Points on a hilly landscape, in no order, each with its height.
A ball rolls from a point to the lowest of its 2 nearest points, and stops where none of them is lower. Distance is the straight distance between rows; heights are no part of it.
mog (h 384): [160 131 103 138 138 129 115 139 126 160 108 142  97 155  94 163 103 141
  83 235 104  91 127 104]
bekav (h 388): [ 97 134 134 103 112 117 161  92 140 148 175 114  91 127 104 131 170 126
  53 108 121 110 159 123]
pupeb (h 335): [150 158  99 118 168 119 139 172  87 110  60 117 170 120 138 153 151 173
 171 159 114 140 133 171]
pib (h 671): [158 107 117 175 133 128 111 128 158 120 144  95 116 149 101 114  69  94
 110 136 157 147 142  80]
simin (h 421): [ 94  91 188 115 102 127 170  97 110 162 144 169 123  92 172 146 116 182
  79  96  88 167 123 117]
tubid (h 288): [131 111 120 125 119 153 117 117 143 153 142 148 112 144 136  45 149 169
 111 138 109 143  99 138]
mipan (h 294): [ 93 109 164  94 107 129 148  75 114 149 170 176 111  87 183 143 176 138
  98  67 105 120 110 151]
silan (h 573): [130 133 138 124 128 141 114 123 132  88 128 147 170 119 157  83 119 110
 214  72 159 123  90 137]
tif (h 161): [116 150 103  71 121 124 134 131  89 125 121 141 122 133 129 158 185 127
 137 163 106  77 133 194]
Difo (h 190): [142  98 160  83  98 130 113 118 138 101 145 159 112 119 127 143  68  87
 158 120 128  80 134 127]
tir (h 133): [135 110 136  99 106 123 116 122 134 110 150 141 104 128  97 161  97  88
 134 138 133  76 140 120]
binu (h 203): [103 146 112  62 108 132 133 116  98 120 149 147 128 120 140 172 177 100
 151 124 128  75 134 194]
nar (h 293): [125 141  91 145 164 135 124 137 134 125 120 114 139 132 128  72 168 160
 137 117 138 161 106 138]
Monat (h 238): [103 139 121  78 109 132 146  89  92 137 153 160 127 109 174 157 204 107
 140  89 121  89 107 197]
pizi (h 799): [ 80 161  98 155 146 122 133 104 143 104 174  97 140 133 131  92 223 106
 124  55 162 132  99 130]
pul (h 840): [137 117 113 156 127 113 118 106 165 104 179  92 101 141  68 156  79  66
  96 117 167 115 154  65]
Zume (h 459): [124 162  81 144 182 117 139 151 110  90 104  98 172 114 131 149 175 145
 165 100 148 159 143 151]
tutan (h 79): [123  90 170  73  90 133 130 124 123 166 122 184  83 123 132 154  94 170
  81 184  67  87 131 136]
lateg (h 470): [170 116 154 138 141 124 121 161  97 151  71 106 156 127 149 153  67 136
 150 173 104 174 139 104]
lokir (h 815): [114 114 110 192 133 127 122 134 175 146 161  99 104 144 101  52 118 132
  71 114 161 171 144  97]
Bup (h 267): [ 96 123 148  96 108 136 136  80 105 141 160 169 130  89 187 133 187 115
 139  63 112 103  97 173]
timi (h 551): [107 133  96 152 120 145 121 117 162 148 166 118  87 171 118  29 182 146
  69 126 130 148 102 139]
Devek (h 467): [140 139 129 126 149 124 140 143 107 104 109 102 164 115 128 158 107 104
 183 105 153 138 146 126]
mero (h 787): [134 104 135 178 123 117 125 113 174 126 178  84  99 138  86 140  66  72
  72  99 170 144 168  49]
Zuge (h 352): [101 123 166 111 122 117 171  86 107 171 151 150 120  81 163 152 160 169
  80  94  95 135 131 139]
giga (h 629): [ 97 144  80 152 129 142 125 111 148 123 155 108 101 184 126  36 216 145
 103 116 127 137  81 153]
zofu (h 331): [161 100 142  75 110 147 106 138 113 125 111 178 130 126 151  89  98 150
 193 162  98 102  95 169]
bage (h 717): [111 119 131 179 120 123 131 115 190 114 179  80 109 139  82 102  89  75
  92  65 176 151 159  67]
Lotez (h 714): [141 117 141 105 130 136 136 133 107 155  99 140 122 114 134 118 115 168
 126 160 100 133 130 146]
neluk (h 508): [145 153 157 114 121 117 143 163  94 144  78 136 150 106 127 225  97 106
 165 172 111 101 161 145]
Lopo (h 468): [110 151  70 131 160 117 112 139 141  74 133  92 135 139  97 132 172 115
 143 113 148 138 145 131]
pog (h 416): [158 132 151 123 139 130 142 145 100 137  86 107 152 117 139 149  89 135
 157 135 120 161 145 119]
Rakub (h 276): [161 132  89 135 178 129 111 178  98 109  55 108 158 137 123 131 134 181
 164 183 108 153 120 153]
toboz (h 768): [116 117 154 117 118 136 152 110 139 133 150 131 125 108 136 121 112 128
 118  81 138 133 139 108]
fodep (h 545): [175 109 148 127 116 132 110 146 115 142  95 140 133 138 140 174  46 116
 147 188 109 117 128  96]
Romo (h 289): [130 141 114 128 163 129 143 123  89 157 104 137 152 107 162 100 191 181
 143 129 106 152  95 169]
Lin (h 686): [ 99 144 102 167 138 129 124 109 142 145 147 107 126 142 144  43 209 148
 107  88 140 152  76 133]
Losi (h 499): [133 139 117 142 147 127 123 139 137  82 126  99 165 122 118 132 105  87
 196  77 169 141 135 113]
Lov (h 548): [ 89 136 123 143 111 129 130  94 172 117 191 114 112 141 118  66 161 103
  98  56 165 124 111 108]
Ribal (h 666): [144  94 157 125 116 148 136 131 120 154 107 155 131 115 160  84  91 183
 132 139 101 168 117 129]
tazu (h 539): [140 131 127 150 132 140 100 139 150  77 124 122 165 143 124  77  98  93
 211  82 172 135 104 120]
pof (h 605): [160 133 138 131 112 119 127 138 120 139 117 134 124 142 110 205  59  86
 127 187 123  94 147  83]
Luvod (h 647): [137 125 118 172 134 149  94 141 163 102 128 119 152 145 126  32 115 137
 156 103 168 160 100 128]
peven (h 389): [136 129 196 108  98 122 158 140 118 179  94 153 119 105 124 229  87 124
  91 170  78 106 174 113]
Gurur (h 594): [167 115 127 159 136 125 115 140 130 124 121  95 133 146 110 160  61  90
 127 153 146 150 143  80]
Detil (h 171): [169 146 105 145 147 126 120 158 119 141  83 134 128 152  97 187 100 133
 128 235 106 109 129 113]
Sof (h 570): [158 143 109 121 145 113 108 168 105  87  85 111 155 128 122 192  98  97
 200 160 137 109 136 132]
pama (h 240): [142  80 181  82  83 138 120 127 135 116 135 171 123 115 155 134  51 122
 168 115 106 113 122 125]
tezu (h 680): [100 149  85 141 130 139 106 120 150  90 144 115 134 168 137  51 203 119
 150  92 144 124  77 151]
soser (h 601): [125  66 174 120  87 160 118 122 140 145 132 194 114 126 166  71  79 191
 118 144  96 169 105 133]
nebar (h 420): [120 178  98 137 155  93 143 153 111 106  92  99 150 117  94 204 176 129
 120 147 130 126 187 150]
soliv (h 194): [131 158 136 104 149 123 158 143  82 159  80 144 148 104 134 168 157 175
 126 163  97 123 140 169]
Rem (h 66): [123 159 109  87 147 126 144 130  73 140  94 144 148 113 158 155 195 162
 141 162 102 111 123 199]
Lom (h 773): [144 105 105 192 141 131 102 137 165 134 154  98 106 153  90  81  83 122
  76 151 154 161 146  90]
poka (h 408): [126 161 100 132 178 119 149 142  81 117  92 119 180 105 156 149 184 165
 166 112 131 149 124 167]
rabu (h 211): [122  98 150  76  93 128 124 114 133 159 144 168  65 142 111 149 117 137
  59 184  87  67 141 123]
seto (h 633): [105 127 121 162 114 132 105 111 193  99 180  99 112 154  90  68 114  81
 109  70 178 122 133  93]
musu (h 461): [149 137 183 116 119 120 147 149 104 160  81 135 134 114 138 220  77 111
 130 172  92 122 165 106]
bop (h 474): [106 132 112 118 123 134 131 105 157 126 173 117  96 145 102  91 155 114
  85 102 140 121 133 118]
fiba (h 525): [175 125 146 158 149 121 116 157 109 145  83  88 149 144 131 167  60 113
 126 178 129 178 146  76]
vepas (h 775): [ 81 137 125 142 118 125 129  77 135 139 177 122 124 121 158  93 217 101
 119  36 139 113  87 140]
vola (h 429): [110 113 134 148 111 148 122 110 161 158 167 147  90 147 144  31 155 170
  72 114 130 151 103 131]
zogub (h 153): [129 126 108 129 143 143 124 125 120 154 128 140 128 134 151  56 180 175
 129 130 116 152  86 155]
tozo (h 514): [119 164  65 120 159 120 106 147 127  48 120 101 152 124 117 161 173 107
 171 118 153 119 150 157]
gelek (h 290): [146 111 154  86 110 140 121 128 113 119 112 160 148 110 158 116  88 134
 198 117 114 120 113 146]
Tus (h 237): [122 119 150 100 103 114 135 117 132 141 148 137  84 120  97 190 105  98
  80 151 122  73 166 102]
sifom (h 266): [134 116 169 106 103 123 149 133 123 169  99 154  97 117 117 181  94 142
  85 183  81 101 149 110]
dufo (h 469): [ 90  76 185  94  85 134 159  95 129 164 158 189 102 114 161 120 110 198
  78 118  78 149 116 130]
nufo (h 541): [133 164 148 127 126 100 153 152 102 128  95 120 154 109 115 236 113  89
 148 142 135 110 190 128]
serov (h 543): [129 156  74 122 150 109 105 162 116  58 104 101 158 117 111 194 139  90
 186 133 152 105 152 145]
Fiv (h 318): [129 155 129 127 146 111 152 146  99 131  91 110 154 112 117 179 141 145
 131 151 122 135 161 142]
Nupa (h 315): [111 106 144  88 103 125 136 103 143 150 166 137  70 133 108 123 145 135
  62 139 112  98 144 124]
tele (h 574): [146 155 139 126 116 101 143 148 120 137 112 129 127 120 100 243  95  68
 132 169 135  84 171 109]
nog (h 742): [113 127 136 124 120 136 132 111 156 105 162 124 136 121 126 104 120  91
 153  58 161 121 132 114]
mili (h 588): [152 118 123 178 135 147  81 150 162  78 112 121 163 153 129  43  88 110
 191 115 175 156  93 130]
vub (h 532): [108  63 175 122  80 145 133 111 155 154 159 181  88 134 147  87  87 185
  80 134 103 159 118 119]
basu (h 167): [167 126 102 146 161 127 109 172 106 135  71 115 136 143 109 143 109 156
 134 215 108 140 124 133]
nuful (h 589): [174 119 141 119 130 123 106 161 100 117  84 122 156 135 141 178  57  97
 191 163 126 123 132 109]
Vedi (h 722): [124 126 111 175 133 147 110 130 168 125 149 112 122 148 109  35 125 139
 114 111 159 158 111 116]
Nibib (h 729): [ 96 144 121 180 148 121 134 105 138 149 151 105 132 112 148  65 189 144
 111  52 150 161  87 120]
zos (h 715): [108 148 101 124 135 131 117 118 154  81 157 117 143 144 125  91 166  92
 162  74 164 113 107 139]
mulo (h 399): [123 154  80 135 171 117 132 146 122 102 111  92 149 127 112 121 170 152
 137 130 140 162 139 138]
rut (h 553): [155 136 108 154 131 120 128 133 133 150 127 126 104 151  81 185  82 120
  75 221 127  99 146  83]
siz (h 761): [ 85 125 147 155 113 125 126  89 131 146 159 129 119 103 166  73 196 132
 110  41 135 133  75 122]

Two balls start at each pair of points below. Name the first point that both come to, or write none.
pul, zos => none
seto, toboz => bop
nog, vepas => giga

Where does a ball stop that starts at each point below?
pizi => zogub
zofu => tir
Lom => pog
Zuge => Rem
siz => zogub
mero => tutan

Call two points neighbours if one is among the 2 nearest of the other. Go from one point of each pair to the other, from neighbour to neighbour, staying as low as possible. Name the highest point that can't be avoided.
zogub, fodep => nuful
Rem, basu => pof
zogub, basu => poka
Rem, tutan => nufo
